Points, in no order, along strands that fork, close into loops and pass close to each other.
Two points are linked if the straight distance between their rows is under 35. Some points are linked to none.
zim: [  9   7 -17  15   0   5   7   6  12  -9   4  16   9 -14  -8 -11  23 -17
  14   4 -10 -12 -10   1   5 -14]
pebav: [  3  -8  14  -2   0   2  -4   0  -7  -3  -8  -9   2  29 -12 -23 -14  12
  -3  -1   6   7  -1  -7 -20  -2]
tenav: [  2  -2  14   5   6  -3  -3  14  -3   8   0 -16  12   7  -8 -11 -21 -16
   5   1   7  11   8   0   4  -7]
zepiz: [  4  27  -7 -15   4  -1  -8  -3  -2  -8  16 -25   7 -12  21  12 -12   0
 -17   1  -2   6   7  21  -1  24]
Kevuf: [ 18  -4  -4  -5   7   6  -1   8  -8  -2   7   1  -1   8 -19 -12 -15   2
  17 -17 -28  -6  -9  11 -20  20]
luv: [  5  -8  -5   9 -16   4  -3  -4   4  -7  -7  24   0  -4  18   4   6   9
  -3  -8 -16 -14 -19  -1   1 -13]
zaro: [ -7  -2   9   6 -12   1  -2 -15   4  -4   2  -5  -5  -5  12   2  12   4
 -22   6   9  -7   7 -14   0 -15]
vugon: [ 13  17   4   6  -6  -1  -7   0   4  -7  12  -9  13 -15  13   1   1 -26
 -10  16   5   0   9   7   4 -10]
neso: [ -8  -6   6  -9   3  -1   2   1 -14  -2  -6 -21   3  31 -15 -22 -14   7
  -7   7  14   2  12 -11 -12  -2]
fot: [  3  -9  -1   7  13  -2   7  -6   0 -17  -2   0  -1   7 -15  -5  14  18
  11  -4 -32 -13 -12   2 -13  15]
vamu: [-26  -1  10 -27  -1  -2  -8 -13   7  16  -8  14  -9   8  16  14 -17   1
  -3 -15  10  18  -4  -9   6  23]
posi: [ 24  -1 -22  20   1   0   4   8  11  -2  11  15   3 -10  -6  -6  18 -17
  16  11  -6  -1 -14   1  -2 -16]
sopat: [ 15  10   4  -2   1   2  -1  -5   4  -5  10  18  -7   5   2  10  -9  19
  12  -9 -28  -7 -23   8  -9  10]
bivav: [-14   0  -9   3  10   5   9 -15  12 -19 -10 -10  11  -6   0  -1  33  10
 -16  11  -8 -26  -4   6   1   5]
rupa: [-30  11  -1 -12   2  -1   1   3 -14  13  -2 -19  -6  18   0 -12 -24   6
  -3  14   8  -1  16  -7  10  -1]
kubo: [ -9  12  -3   3   4   2   8 -20  12 -15 -14  10   1  -7   9  14  18  28
  -9   0 -22 -11 -15   4   2  -1]
Begis: [ 16  -2  -4 -11  19   5  -6  10 -11  -4   2 -10   7  16 -13 -22 -24   1
  -3 -22  -9  12  -1  11 -20  11]
moke: [-11   7  -4   5  11   2   7 -20  11 -18 -18  -1   7  -7   4  12  24  19
 -11  11 -20 -16 -10   7   3   0]
saraz: [-13  -1  13   5 -10   4  -1   3  -2  12 -15   7 -10  15  -7  -5 -15   0
  18 -12  11   4   0  -5   1  -3]
Vure: [-31  20 -10 -14   4  -4   5  12 -16  11   0 -22   0  15  -6 -12 -30  -6
   7  12   8   3  15  -4  13 -10]
bov: [  1   0  16   0  -4   1  -6 -19   5  -7   7   4   0  -5  23   8  -6  14
 -19   0   1   8  -5  -2  -4   1]
Kifo: [ 16  -7   3   1  11  -9  14   6 -11 -16   8   1   6   0 -14  19  -2  11
  14   3 -40 -11  -8  14  -8  20]
tufab: [ 12 -11   2  17   2  -6   2  14   0   8  -3   3  -3  17 -23 -16  -3 -10
  21   6  10   8   2  -8  -6 -14]
dip: [-16  -5  23   3 -12   1  -4 -10   0   7  -6   4  -3 -10  17  13  -9  -4
  -8   4  12   2   9  -7   6   0]
Faf: [  9   9 -26  -3   3   8   6  11  -5  -4  25 -20  -9  -7   4  -6  25 -17
 -10  26  21   4  11 -10   2  -3]
Zal: [-13 -19  -9   8  -3 -10  11 -14   8  12  -1   1 -16 -11  -9  10  34   5
  -3  -2  21   2  13 -19   3 -21]
zuro: [ 18  -3  -4 -11  10   7  -7  11  -8  -2   6  -4   2  13 -15 -18 -23   0
   4 -23 -21   7  -7  12 -24  12]
big: [ -4   2  -2  15  -4  -7   6  -6   4  21  -9  10 -13  -1  -9  -3   0  -5
  20   5  16  18   6  -2  11 -10]
lir: [-12   5 -10   5   4   8   3 -10  10 -12  -3  -6   9  -8  -3 -13  29   6
  -9   3  -9 -23  -6   0   3   2]
tuke: [  4   4  17   0  -4   2  -7  -9   4  -1   7  -8   3  -1  18  -4 -11   2
 -13   5   4   2  -1  -4  -2   0]
motin: [  4  -1  -3   5  -9   7  -5 -13  10 -10  -5  20   3  -7  19   7   4  15
  -5  -6 -18 -10 -18   3  -3  -8]
mupa: [-13 -12 -11   8  -1  -6  10 -15   7  17  -3   3 -19 -16 -10   6  32   6
   3  10  24  10  13 -14   2 -18]
noba: [ -3 -20  -6  20  -9 -11   8  -6   9   5  -7  11 -11  -3  -6  10  30   1
   0  -7  14   0   2 -17   1 -23]
tazut: [  8   1   3   2  10  -3  16  -6  -2 -15  -8  11  -2   0   2  26   5  22
  14  11 -38 -14 -20   6   0   6]
sor: [ -5  -2  18   0   0   1  -6  -6  -3   5  -1 -17   1  11   5  -9 -15   4
 -11   7   9   5   7  -9   0   0]
mit: [ 14  -4  -9   4  16  -7   3  20  -8   8   9 -11  11  -6 -15 -11  -8 -29
   1   3  16  19  14   5   6 -10]
Dum: [ -2  -8   1   2  -5   6  -5 -13   5  -5   5 -10  -5  10  -2 -16  18  17
 -20  -9   7 -12   0 -23 -10 -18]
rok: [ 19 -11   0  26  -5  -9  -1  10   6   5   1  14  -6   0  -4  -3   4 -10
  17   8   7   2  -7  -5   2 -17]
dovit: [-19   4  -1   7 -17  -1   9 -10   1  19  -9   7 -19 -10   0   8  12  -5
   1  -4  13  15  19 -15   7  -6]
zopo: [  7 -19  -2  16 -20  -3  -4   4   0  -4  -8  27  -5   3  17  12   9   2
  -1  -8  -4 -12 -11  -8  -1 -16]
Puf: [ 15  -4  -2  -4   8   0   0   7  -8   0  10   4  -2   5 -21   3 -15   5
  17 -17 -35  -6 -11  15 -15  24]
vos: [  9  -5  -2  14   8  -8   7   1   1  12   2  -6   2  -5 -12  -9   4 -14
  12  20  18  18   7  -2   5 -11]
Teb: [ -7   7  25 -11   7  -4 -19  -8   6   6   7  -9   8 -15  23  24 -28 -14
 -11   9  14   1   3   8   7   0]
naka: [ -1  18 -18  -2  -2  10   5  -1   2 -11  16 -14   5 -14   4 -14  32 -14
 -11  11  10 -12   5  -3   6   1]
nele: [ 14  11  10  -3  -2   6 -18   5  13   1   8   7  19 -17  14  14 -21 -14
  -6   2 -11  -5  -6  21   1  -5]
Levo: [  6 -16  -6   3  14   5   9   4  -1 -21  -9   0  17 -14  -5   3  15  -9
   4   9 -25 -27  -1   9  -2   8]
kek: [ 13  24  -2   6  -4   2 -14   4   8  -5  10   1  18 -22  11   9   1 -28
  -3  10  -1   0   9  20   6 -14]
Nemi: [ -4   1  -6   2 -17   5  -3 -15   9 -13 -17  18   4 -14  27  21  19  -4
 -19  -4  -5  -7  -5  -2   5 -22]
botiz: [-24   9  17 -27  17  -1  -7 -10  -5  10  -3 -10  -4  13   4   4 -38  12
   5  -5  11  14  -4  -7  11   9]
Liru: [  4 -13  18   4  -5   2  -7   1  -3  -1 -13  -1  -6  27 -11 -14 -16  11
   6  -5   6   0  -7  -6 -19  -3]
tizum: [ 10  -1   7  12  -6   1  -3   1   4  -4   8  -1   5   1   1 -13   4 -10
  -3   5   7   2   2  -9   2 -14]
Sakas: [  2 -14  26 -10   6  -9  -4  -8   6  -3  -1  17 -11  14  11  19 -17  15
  -3 -10   5  14  -9  -8  -3  15]
Kadel: [  9  -6 -10  10   8   4   8   3   9   0  16  -1   2   1 -17 -14  31  -3
  -1   7  17   4  -9 -18  -5 -23]
bisi: [-13   1  18 -19  17  -6 -11   4  -8   8   1 -29  11   7   3   4 -35  -2
  -3   2   6  10  -2   1   8   3]
vazu: [-14   5 -18  -7  11  -7  13  19 -15   7   6 -24  -5   9  -8  -6 -11 -15
   1  24  19   8  25  -3  13  -3]
luz: [ -1  -1  -3   2  -5   7  -2 -16   6  -7   7  -9  -3   9  -5 -24  19  21
 -18 -10  -3 -10  -8 -12 -12  -6]
geles: [  6 -22   9   7 -14  -6  -5  15 -19  12  -4  31 -12  16  14  14  -4  -2
  12 -13   2 -15 -15   0  -2   2]
Noz: [  8   3  -9  -5   0   9  -1   7  -7  -5   9 -16   8   6  -4 -29   3  -9
 -11  -3   9   0  10  -6  -1   4]
mugas: [-22   2  -2  -7  -5  -1   7   5 -14   6  -5 -15  -4  29 -21 -22  -5  10
  -1  17  17  -3  16 -13  -3  -5]
Felir: [ -6   6  -1  11   3  -5   8  -6   1  20  -5  -1  -9  -3 -11  -6  -1  -5
  17  15  17  17  10  -4  10 -11]
Vada: [-21  14  -5  -1  -4   1  10  -4  -5  12  -9   6  -8  23 -26 -18 -10   9
  11   1  18   8  11  -9  -1 -16]
domos: [ 20  -1 -14   3  12  -1   4  17  -4   0  14  -7   8  -2 -16 -20   2 -22
   3  -2  15  16  13   0   0  -8]
valas: [ -2 -14   9  13 -10  -1   5   3  -2   4 -15   6 -10  24 -25 -12   3   6
   8  -2  15   0   2 -15  -8 -18]
Vupo: [ 13 -12   2   6  20 -11  12   8 -12 -27   4  -1   7  -5 -10   9   3   9
   3   0 -31  -3   0  10 -10  19]
vedu: [ 19   6   7  -8   8   1  -9   3   3  -1  15  12   1   7   6   9 -23  10
   7  -8 -21   2 -20   8 -10  11]
fofud: [  7   6 -14  -9  17   1  -1   4 -13 -12   5 -19  -1  -1  -9 -15 -14   9
  -7 -18  -1   7  10  19   0  28]
Zor: [  1   1 -20  -9   3  11   6  -2 -10 -15   7 -23   1  -3  -2 -22  14  10
 -10  -4   5  -6   8   2   5  27]
dufal: [  0  -3 -17  13 -12  -8   2   1   3  29 -11  23 -15  -4   7   5   7  -5
  21 -11  13  25  -6   8   9  -1]
vopaf: [  9   4  -2   0  -4   8  -2   2   2  -5   9 -12   4   4  -2 -28   7  -3
 -11   2   3  -2   3  -7  -2  -3]
karu: [  5   6  -3  -7  10   2  -7  12   0  -2   3  -1  17 -22  -7  12 -15  -6
  -5 -10 -24  -2   1  32  -2  21]
Zafa: [  7  10  -1   0  -5   7  -3   6   5  -8 -13   7  18 -23   6  14   3  -9
  13  13 -27 -20  -6  22   7  -1]
mivu: [ 21 -11   0   4   3   2  -5  24  -7   3   1  -2   6  20 -20 -19 -21 -20
  13 -11  -5   4   0   2 -12  -8]
ginu: [ -2   2   2   5  17  -3   9 -11   5 -28 -13  -4  11  -8   4  11  19  16
  -5  18 -25 -12 -10   9   0   6]
tumo: [ 19 -19   9  10 -12  -1  -7  11 -19   7  -1  20 -15  22   8   4 -10   2
  15 -11  -3 -17 -23   0 -13  -5]
numu: [ -3 -15   2   4  -4   0   8  -2   1   3   1  -6  -8  11 -22 -13  21  13
  -5   2  19  -3   7 -24  -6 -26]
meto: [-16   2  20   3 -12   1  -5 -12   0   1  -1   2  -6 -11  22  16  -4 -11
 -13  13  15  -1  14  -3   9  -3]
lom: [-11 -12   7   8 -19  -3   3 -14   4  -2  -5   5  -3 -10  13  11  18  -1
 -17  -3   7  -3  10 -15   0 -19]
ruf: [ -9 -21  14 -16 -10 -14  -6   1   6   6 -10  22  -5   8  20  28   4   9
  -5 -11   1   6 -12  -6  -3  27]
zel: [-31   2   7 -14 -15   6   3 -10  -7  15 -13   0 -19  15  -4  -4  -7  17
  -7 -13  10   8  15 -12   0  -6]
vigur: [ 13  17   6 -14  14  -7  -3  10   8  -2  12  12   9 -10  -6  27 -20   4
   6  -1 -31  -1 -11  20   1  20]
Loto: [ -1  14  -1   1   0   2   3 -20  11 -13  -7  18   0  -9  16  13   9  24
  -7  -2 -21  -5 -16   4   0   1]
Nirep: [-17  -8  23  -5  -5   2  -5 -12  -1  10  -7   4  -5   1  14  11 -12   5
  -4  -3  11   7   2  -4   4   8]
bosek: [-13 -21  16  -7 -15  -6  -5  -2   3   7 -12  20  -3   7  15  25   7  11
  -1 -15   2   1  -8  -8  -4  17]
tezos: [  6  15 -11  -9  12  -5   1   1  -8 -14   8 -25   1  -7   1  -3 -13  10
 -11 -13  -3   8  10  20   5  33]
labu: [-14   0 -13   5 -10  -4   9 -13   4  24  -9   8 -21 -15  -4   5  19   0
   3   3  18  18  16 -10   5 -11]
tasip: [  8  21  -1  -2  -3   8 -15   7   6  -3   3   0  23 -24   8   8  -6 -20
  -5   3 -14  -4   2  26   2  -2]
duzap: [  1   5  -6   9  -6   7   0 -10  13  -8   1   5   5  -5   3 -15  19   6
  -7  -2 -10 -16 -10  -5  -1 -10]
fiko: [ -9   7 -12  -5 -24  -5   4   6   3  30  -7  21 -12  13  11  11   8  -9
   7 -22  12  32  -3 -10   0  -5]
Depu: [-15 -20  15  -2 -22  -1  -5   1   1  11 -17  15 -12   8   7  14   5   9
   1 -18   8   3  -3  -9  -1  10]
nov: [ 13   0   8  -3   9  -8   7   8 -10  -6  11   6   2   1 -19  19 -11   9
  18  -5 -39  -9  -9  16  -9  22]
Lese: [-10   8  18   5  -2  -4  -8   0   7  15  -4   0   5 -12   8  20 -23 -24
   8   5  15   4   5   7  18  -8]
vibuf: [ 16  14   2 -11  -1   7 -13   6  10   6   3  14  17 -17   9  21 -21  -6
   4   2 -24 -12 -15  26   1   2]
sotum: [ 15 -13   3  13   1  -4  -1  20  -4   4  -4   1  -1  22 -22 -17 -15 -13
  23  -1   3   3  -2  -3 -10 -13]
Pegep: [-29  12  13 -25  14  -4  -8  -1 -11  10  -1 -21   4   8   1   1 -39   5
   8   0   6   6  -2  -4  13   2]
renol: [ 16  -5   1  10 -10   6  -9  -1   2   0   4  14  -1  10   4  -9  -6   9
   8  -9 -18 -12 -20  -1 -10  -5]
bire: [ -3   3 -13  -7   9   1   5  -7  -5 -18   8 -24  -1   0  -5 -19  22  19
 -11  -3  -5  -5   0   3  -2  27]
sorok: [ -3   1   0   8  -8  -1   2  -3   2   0   8 -10  -9  -4   1  -4  19  -3
 -14  18  18  -4  11 -19   3 -17]
dag: [ -9   0 -22   4  -9  -3   9 -13   5  30  -8  15 -19 -13  -3   1  14   2
   9  -1  17  25   8  -4   2 -12]
sas: [ -4   6  -6  -2   5   4   1 -14   4 -10   7 -13  -1   6  -6 -24  21  25
 -12  -5  -7  -4  -7  -6 -11  12]
sodof: [ 17   9  -3 -13  -3   3  -6   3   1   5  -2  22   6 -15  15  27 -16   7
  10   3 -28 -21 -20  18   6   3]
Sipit: [ -8 -10  23 -17  12 -14 -10  -9   9   2  -5  14 -13  10   8  23 -23   9
   2 -11   9  14  -9  -8   6  21]
zifin: [  8  20  -2  -3  -5   9 -12   5  10  -6  -6   6  22 -27   7  13  -2 -16
   5   8 -21 -14   3  27   7  -1]
Kupa: [ 15   3   0  -3   0   7  -9   9   4   3   8   1  14  -5   0  -8 -17  -7
   3 -11 -21  -5  -5  14  -6   8]
zeku: [  6 -24   5  17 -18  -8  -3  11  -7   5  -6  27  -9   7  13  14   4  -4
   7 -10  -1 -11 -12  -4  -1  -6]
voku: [  6  19  10  -9   9  -3  -4  -2  10 -13  -2   3  11 -19   8  20  -4  11
   3  10 -26  -2  -1  25   2  16]
zuvu: [  4  18  16 -15   8  -1 -20  -9   6   0  11 -12  11 -11  28  19 -22  -8
 -19  11   2   3  -3  14   2   3]
lor: [  5  -3  -7  13  -5   9   0  -1  13  -9   6   9   1   1 -10 -20  22  -2
  -2  -6  -2 -13 -12 -13  -1 -18]
lisim: [ 18  -1 -17  -2  14   8   9  20 -11  -5  15  -6  10   0 -16 -28   3 -18
   0  -7  20   8  16  -2   3  -4]
dozod: [ 20   9   9 -12  12  -7  -9   6   6  -1  19  14  -8  17  -5  14 -27   6
   9 -13 -21   4 -22   5 -11  11]
sofep: [  7   5 -29 -17   4   5   2   3 -14  -8   9 -32  -3   3   8 -12 -21   1
 -19 -10   7   3  14  12   6  20]
zet: [ 12  -4  -1   6  -6   7  -4  -8   3  -6   2  12 -10  14  -2 -11   0  19
   5 -12 -20  -9 -25  -3 -18  -1]
Lipi: [-22  -6   9  -3 -14   0   2  -7  -5  13 -13  -5 -18  13 -11  -5   4  18
  -7  -5  14  -3  19 -18  -4 -10]
ragap: [-17  10  23  -7   2  -1  -8  -5   2  10  -3 -11   2 -15  16  16 -27 -19
   0   8  14   2   9   3  16  -1]
gero: [ 12  25   8 -16  12  -3  -8   2  14  -7   9  14   9 -12   4  26 -17   8
  -1   1 -23   1  -9  18   6  15]
kameg: [ 10  -3   6   5  19  -6  14   0   2 -25 -10   2  11  -2   1  21  10  12
   3  17 -36 -12 -13   7  -2   3]
Vup: [ -8  -4  12  -1  -6  -5 -13  12   7  19  -9  21  -4  -3  12  20 -26 -18
  20 -15  13  -2  -7   6  20   5]
Luni: [ -3   1 -18   3 -21  -9   3   4   1  32 -10  21 -15   6   7   6  15  -9
  11 -19  11  29  -4  -6   0  -4]
fipar: [-21   4   4   0 -20   2   7  -6   0  18 -11  10 -16  -5   4   8   3  -6
   0 -12  11  15  11 -10   9  -3]
gil: [  3  18 -18   6   1   6   4  -4   4  -8  19  -5   5 -18   4  -7  34 -19
  -6  18  13  -3   4  -4   4 -12]
ser: [-14 -16  11   6 -22  -2  -2  -3   0  10 -18  11 -12   8   0   6   8   8
   3 -18  10   3   3 -13  -2  -1]
pami: [  6 -10 -10  -1  12   8   3   9  -9 -15   3  -8   9 -14 -13 -20   2  -1
   2 -13  -3 -13  11  15   4  22]
Zozip: [  2 -10  -9   7   8   8  10   6   2 -17 -12   7  16 -11  -7   0  19 -12
  12  15 -24 -29  -7  10   4  -1]
Vevi: [-20   3  12  -5   0   0   0  -1 -10  11  -5 -19  -5  15   3  -9 -19   5
  -7  14  13   2  14 -10   6  -1]
Mavim: [  1  19  -8  -9  12  -6   2   1  -5 -17   9 -24   4 -11   7   8  -6   5
 -12  -4  -5   6  13  25   6  35]
faz: [ -7 -21  -9  19 -15 -15   7   0   3  14 -13  15 -12  -2  -5  15  31   0
  14 -13  11   6  -1 -10   2 -11]
Toku: [  0  -1   4   5  11 -11   2  17  -4  13  -1 -16  11   0 -16  -7 -18 -24
  11   7  10  18  11   4   9 -10]
bedel: [  1   8  -4  -4  -7   4  -4   3  -9  -2  14 -28  -7   3  18  -7  -2 -11
 -20  24  12  -7  15  -8   4  -1]
geno: [ -1  -3  -6   7   6  -1  11   2  -2   8  14 -14 -12  -1 -11  -7  25   0
  -8  27  25   4  10 -19   0 -16]
Bok: [ -5  -9   3   7  -6   0   8  -1   2   6  -5   0 -10  18 -28 -14  16   9
   4   2  23  -1   9 -20  -6 -20]
negeb: [  5   1  -2   5   3   3   3  -9   2 -10   4   4  -5   7 -11 -11  10  23
   9  -8 -29  -7 -17   2 -18  13]
ref: [ -9  -8   0   9 -18  -3   1 -15   6  -8 -13  11   2 -11  21  22  24  -8
 -19  -1   6  -3   5  -9   2 -24]
bufiv: [ -1  -5  23  -9  12  -3 -13   2   2   8   1 -13  10   9   4   5 -33  -2
   2  -5   3  11  -8   2   1   3]
kipi: [ -1  -6  21  -4   2  -4  -9 -15   5  -8   6  12  -4   1  22  14 -11  17
 -15  -3   3  12  -8  -6  -3   8]
kope: [  2   1 -23  -6   3   3  12  19 -10  -2  18 -23  -7   5   1  -8   9 -13
 -10  29  27   7  18 -15   4  -2]
geleg: [ 12   2  -1  -2   6   4  -7  11  -2   1   8  -9  16   1  -2 -17 -18 -13
  -4 -12  -9   3   2   9  -5   2]
kol: [ 10  -9   9  20  -9  -3  -3   2   5  -3   2  11   0   3  -1  -7   3  -5
   5   2   5  -1  -2  -9   3 -14]
Viga: [ -3   2 -13  -4   1  -1  11  18 -11   2   9 -26  -6   9  -1 -11  -2 -16
  -8  28  20   4  23 -14   9  -1]
gepi: [ 14  -4  16  -7   8   1 -14   4   4   5   8   1   6   9   6   3 -30   0
   3  -6 -10   7 -13   7  -9   4]
Tup: [ 11   0 -15  -5   7  14   3  13 -10 -10   8  -8   7   4 -12 -32   0 -10
  -5 -14  12  -1  12   1   1   6]
lizi: [  0  -8 -17  -5   9  10   8   5 -12 -19   5 -16   3 -10  -8 -23   9   6
  -2 -10  12 -13  12   9   8  27]
baga: [ 12 -16  -6   2  19  -1   6   5  -8 -28  -7  -4  20 -19  -1   5  10  -2
  -2   8 -20 -18   4  18  -5  10]
sasi: [-10  12 -10   8  -5  12   4 -15  17 -13 -17  13   7 -13  10   8  26   1
  -8   5 -13 -23 -11   4   6 -17]
geb: [-31   0  12 -21 -12   4   0 -13  -3  18  -9   2 -18  13   3   5  -7  20
  -9 -16   8  11   9 -14  -6   7]
Bova: [-10  15 -24  -5  -3  14   6   0  -1 -17  12 -18   3 -16   4  -5  35 -14
  -9  14  12 -19   6   1   9  10]
gal: [  9   3 -12 -14  16   8  -3   7 -15  -7   4 -14   3  11 -12 -26 -19   5
  -4 -24  -1   9   7  13  -8  17]
zuf: [  2 -15  15  11 -13   0  -4   5  -3   3 -16   9 -10  24 -12  -8 -12   4
  15  -8  10  -3  -4  -8 -10  -9]
Balam: [ 14   7  -6  -4 -10   8   3   6  -4   2 -12  18   8 -18  12  22  -2  -3
  16  10 -28 -26 -15  19   7  -8]
gevo: [ 11   4  -2  -7   4   4  -9   9   2   0   7   0  14 -17  -2   2 -14  -3
   2  -9 -27  -4  -3  27  -4  17]
viv: [  8  -4   9  -1   5   2  -5  11  -5   2   5 -15  14  10  -2 -18 -19 -14
  -5  -3   2   8   5   1  -3  -1]
kibi: [ -9 -11 -16  14 -18 -15   6   1   4  21 -14  20 -13  -5  -2  14  31   0
  14 -11   6  13  -1  -5   3  -4]
Bem: [ -4   4   5   2 -11   3  -6 -22   6  -7   0   4   3 -10  21   5  10  15
 -24  -1  -1  -4  -4  -7  -3  -8]
bik: [  2   3 -15  11   5   5  10  11  10 -12  -2  10  12 -14 -13  -6  24 -17
  15   7 -17 -21  -7   5   6  -3]
zisu: [  4  15  -1  -1  -7   1  -7   1  -6  -6  14 -20   5  -6  19  -7   1 -20
 -17  19  11  -4  14   1   4  -4]
datom: [-17  -2  24 -21  19  -6  -9 -12   1   8  -5  -1  -6  12   2  14 -32  11
   1  -7  13  15  -9  -5   8  13]
leko: [-15 -14  14   4 -16  -1   2  -9  -2   7 -13   1 -14   7  -6   1   7  15
  -7 -10  11  -3  11 -18  -3  -9]
ter: [-21   9 -15 -13  10 -10   9  20 -17  10   1 -27   3  10  -7  -6 -25 -15
   4  15  11   7  19  -5  16  -3]
zov: [ 22 -13   2   6 -11   3  -8   6 -10   5   6  15 -10  20   4  -4 -15   4
  13  -9 -13 -17 -20   0 -16  -4]
Purot: [ 25  -7 -11  22   2  -3   0   5   9   3   9  11   1  -9  -5  -6  13 -17
  14  12   5   7  -8  -1   0 -18]
bemet: [  6 -10  -7  -2  13   7   1   8  -8 -11   2  -5   3  -6 -17 -21  -3   5
   6 -17 -14  -9   6  14  -6  24]
tatog: [ 19  -2  -7  16   7  -3   3   0   7   5  10  -2   8 -15  -5  -9  14 -19
   7  19  13  14   0  -3   0 -15]
feza: [ -3   4  -2   1  -8   2   0   2  -5   3   9 -23 -12   3  12  -9   7  -2
 -22  27  15  -8  16 -16   4  -7]
pizop: [  8  -6 -13   4  10   6  11   5  -2   3  18  -9   2   1 -14 -15  30  -2
  -3  17  25  11  -1 -19  -5 -16]
raduv: [-27  15  -6  -7  -4   2   9  -4  -8  11  -5  -2 -11  28 -24 -20  -9  11
   3   7  18   1  15 -13  -1 -14]
riref: [ 14 -10  -1  12   8  -6   6  12   0  11  -1  -1   5   5 -21 -13   2 -14
  19  11  15  17   4  -3   0 -11]
gafem: [-19   6   0 -11 -26   0   4   1   5  25  -9  15 -10   7   9   8   6  -7
  -2 -24  11  21   6 -14   3   0]
gike: [ 11   9 -18   2   7   2   5   4  -2  -2  21 -12  -1 -12   2  -7  25 -20
  -8  25  20   8  10  -6   3  -9]
Bobi: [ -1  -7  -1   3  -5   5   4  -6   4  -4   9 -11  -4   9 -11 -18  26   8
 -14  -2  16  -9   2 -26  -4 -23]
Mezu: [-17   4   5   3 -13   1   4  -4   0  14 -14  11 -14  19 -14  -8  -7   4
  14 -10  16  10   7  -8   3  -9]
sima: [  6   8   4  -1  15 -14   5   1  -4 -32  -3 -15  16 -14   4  17   9   8
  -8  11 -17  -1   9  20   4  22]
ronu: [  3  18   6 -16   8  -2 -14  -3   0  -1  19 -22  13  -9  23  11 -19  -9
 -22   5  -1   7   2  13  -1  13]
Loz: [  5 -16  -3   7  19  -5  10   0  -8 -26   1  -5   5  -1 -16  -5  14  14
   3   1 -27 -11  -2   5  -9  22]
bak: [-26  -7  18 -19  -7   2  -3 -15   0  12  -9   7 -13   8   8  13 -10  16
  -6 -13   9  14   2  -9  -2  17]
dupo: [  3  16  10  -5  15  -6   0   0   2 -20  -5  -3  16 -18   4  21   5  10
   0  13 -23  -4   0  21   1  21]
zunef: [ -1  -2 -16  11  -8  -5   4  -7   3  29 -13  17 -16  -5  -3  -1   3  -1
  25  -3  16  23  -1   5   7  -5]
tovib: [  8  -5  -2   2  17  -7   1   3  -9 -28  -4 -12  16 -20   1   8   7   2
  -8   3 -11  -9  12  23  -1  19]
Babi: [  8   5   2   3   3  -1   7  -2   0 -10   0  14  -3   1  -2  13  -2  22
  16   0 -35 -13 -24   6  -1  12]
Momi: [ -7   7 -11   0  -8  14   1 -17  12 -14 -25  19   4 -15  22  19  18   6
 -12  -2 -17 -15 -11   5   4 -16]
peba: [-26   3   7 -30  -2   1 -11 -10   4  15  -9  11  -6   6  17  12 -27  -5
   4 -20  12  17  -5 -11  12  13]
fusut: [ -5  -1  17   7  -4  -7 -13  10  11  16  -6  12   4 -14   8  30 -24 -23
  15   0  11  -2  -3  12  20  -4]
rorab: [  7  -3 -11  15   2   3   6   2  15  -4  12   7  -1   3 -13 -15  28  -5
   1  -3   8  -3 -11 -16  -5 -22]

How many points has the smallest loop of links through each point below? Write - if it is on no loop.
fiko -> 9
nele -> 7
posi -> -
neso -> 9
Momi -> -

A piece is all that can be reached along the links. How many separate loops has the piece of each point below (a circle has one, a figure eight two, a Y none), and how many tips (points with one link)?
gil -> loops 2, tips 4
baga -> loops 1, tips 4
zel -> loops 0, tips 3
Liru -> loops 1, tips 1

A fork is a point with three links, a tip a point with one. Leave the first point through the second and follow the links. Name the first fork or tip that comes.
lisim / domos -> karu
ter / Vure -> bov
dupo / voku -> vigur
sasi / Momi -> zaro
Bok / numu -> bemet
ser / leko -> bak
vibuf / sodof -> tasip

Name the points in between on the shortest way along the links from the first point to the second, in order.
Kifo / tezos -> nov > Puf > Kevuf > zuro > Begis > gal > fofud
Dum / saraz -> Bobi > numu > Bok > valas > zuf
Zor / bemet -> lizi > pami
zuvu / Mavim -> ronu > zepiz
rorab / sasi -> Kadel > pizop > geno > sorok > zaro > lom > ref > Nemi > Momi
vazu / kipi -> ter > Vure > rupa > Vevi > sor > tuke > bov
